Each row is a point on a landscape with many valleys, with its height.
A ball rolls from a point to the lowest of its 3 nearest points, and stops where none of them is lower. Distance is the straight distance between rows; heights are no part of it.
z154: -72  -6  43  -24  20  7  -22  27  50  -20  h=145
z826: -5  -14  17  -10  -2  7  15  -17  16  -11  h=186
z657: -42  1  14  -37  31  17  2  42  -9  38  h=355
z263: 66  15  -21  30  -43  -5  6  -18  -23  -13  h=704
z475: 23  -3  12  36  -14  -20  -13  -33  11  -33  h=368
z66: 46  16  -9  21  -1  -19  3  -5  -50  18  h=439
z19: 52  13  -14  39  -17  -14  -1  -6  -45  8  h=522
z772: -2  -10  -10  -10  -7  10  6  -16  11  -2  h=146
z949: 63  12  -8  28  -7  -10  6  -18  -63  14  h=385
z33: -30  -12  -6  -24  1  20  11  28  5  20  h=295
z522: 29  23  -19  8  18  -19  2  -3  -39  19  h=364
z328: 36  11  -24  32  -16  -18  -5  0  -30  5  h=603
z107: 12  -26  11  43  -48  0  -5  -22  25  -45  h=376
z25: -5  -30  21  30  -45  8  4  -16  34  -40  h=452
z788: 16  20  -25  -2  32  -15  -5  -7  -30  24  h=316
z193: -16  -5  -12  -30  43  5  -1  -1  -21  35  h=226
z889: 12  20  -30  -19  37  -13  -4  -9  -30  27  h=287
z147: -2  11  -27  -24  43  -5  -4  -6  -27  27  h=265
z52: -52  10  1  -42  7  17  -2  44  26  14  h=410
z734: 38  10  -1  27  -13  -22  -10  -30  4  -33  h=392
z86: 45  22  -15  14  9  -17  2  -3  -45  17  h=404
z335: -31  -11  35  9  -19  9  2  30  46  -23  h=315
z110: -26  -7  -1  -34  39  15  8  12  -20  36  h=271
z477: 42  5  13  53  -26  -25  -15  -26  3  -37  h=367
z714: -76  9  29  -49  25  13  -18  25  47  -15  h=38
z638: -46  0  39  -14  6  3  -14  29  48  -19  h=331
z611: -6  -17  35  7  -5  8  9  -12  15  -20  h=238
z779: 18  4  -24  8  -11  -7  -4  -24  4  -14  h=597
z419: 28  16  -19  18  15  -21  -3  1  -33  17  h=409
z177: -26  4  -26  -59  38  20  11  7  -22  42  h=87
z392: 17  9  -21  19  11  -17  -11  2  -22  18  h=502
z631: -52  16  17  -49  17  11  0  26  44  -5  h=85
z606: 16  -14  12  28  -9  -10  -8  -30  8  -30  h=349
z7: -18  -13  -9  -9  19  16  -1  10  -15  25  h=344
z625: 2  3  -19  -3  33  -9  -7  -1  -24  23  h=314
z733: -29  -11  1  -20  23  13  1  20  -14  31  h=325
z887: -36  -2  9  -42  38  16  8  28  -16  41  h=317
z704: 10  -8  6  7  -5  -1  1  -31  14  -21  h=374
z647: -25  4  -43  -50  37  21  3  14  -28  54  h=192
z865: 10  27  -44  -25  38  -9  0  -4  -29  34  h=292
z851: -19  6  -40  -48  37  13  2  -1  -23  43  h=160
z284: -14  -7  31  -15  0  10  15  4  23  -10  h=248
z913: -6  -21  26  24  -47  9  12  3  40  -35  h=507
z920: -37  9  33  -28  13  6  1  26  42  -11  h=365
z132: 52  21  -13  16  6  -12  6  -6  -53  18  h=426
z236: -12  -7  3  -24  -4  13  15  -5  19  0  h=65
z222: 5  -29  18  39  -27  -7  -6  -20  15  -31  h=318
z574: -19  -18  -16  -11  -4  17  2  5  -3  16  h=443
z571: -21  -14  29  19  -39  5  9  21  45  -30  h=390
z234: -24  -5  1  -31  -4  22  18  18  19  5  h=92
z337: 30  13  -20  26  1  -19  -9  6  -33  13  h=495
z386: 25  -21  5  50  -62  -6  -12  -37  32  -55  h=425
z486: -22  -5  43  -1  -1  3  11  16  31  -15  h=285
z990: -37  7  1  -36  -2  19  10  35  23  11  h=311
z573: 41  22  -24  22  -28  -15  -3  -17  -11  -13  h=710
z796: 16  -21  11  46  -29  -11  -15  -28  14  -35  h=337
z645: -33  1  41  -11  5  1  5  24  41  -11  h=308
z834: 48  14  -26  31  -33  -13  -3  -8  -24  -2  h=673
z855: 63  22  -10  29  -33  -16  0  -25  -7  -19  h=720
z825: -52  5  35  -28  21  6  -12  33  44  -16  h=323
z575: 6  -27  20  31  -55  5  2  -26  42  -51  h=470
z174: -14  -10  -10  -10  26  10  -3  3  -19  28  h=297
z618: 38  27  -26  -3  21  -17  6  -6  -39  30  h=397
z814: 27  9  -15  12  -11  -12  -5  -31  5  -21  h=489
z143: -29  7  12  -34  0  15  18  21  30  3  h=296
z999: 34  -4  10  48  -23  -21  -14  -30  3  -37  h=357
z362: 13  1  -32  10  -13  -4  -10  -13  -3  -4  h=604
z216: -30  10  27  -31  7  8  10  20  31  -7  h=419
z787: -1  -28  28  22  -21  1  2  -10  17  -25  h=281
z828: -5  -10  -25  11  4  1  -8  -1  -10  13  h=605
z950: -48  -1  6  -37  16  19  7  50  3  33  h=393
z729: 8  -19  19  19  -6  -5  -2  -28  9  -25  h=327
z773: 70  -1  -13  38  -22  -2  -1  -22  -65  8  h=33
z221: -38  -10  9  -29  23  17  6  35  -11  32  h=359
z348: 3  -8  -25  4  -9  1  -4  -15  2  -6  h=391

Call two points neighbours if one is among the 3 nearest of the other. Go from one point of each pair to the other, from neighbour to neighbour, staying as low as possible. Name the highest point that can't be avoided.
z522 / z236: z52
z234 / z714: z638
z234 / z773: z132

Two balls start at each pair of points below. Name the first point that both come to, or write -.
z574 / z216: z234
z788 / z337: -
z825 / z52: z714
z606 / z386: z787
z19 / z362: -

For each start below, name the point where the ball stops.
z950: z193
z796: z236
z618: z147
z571: z236
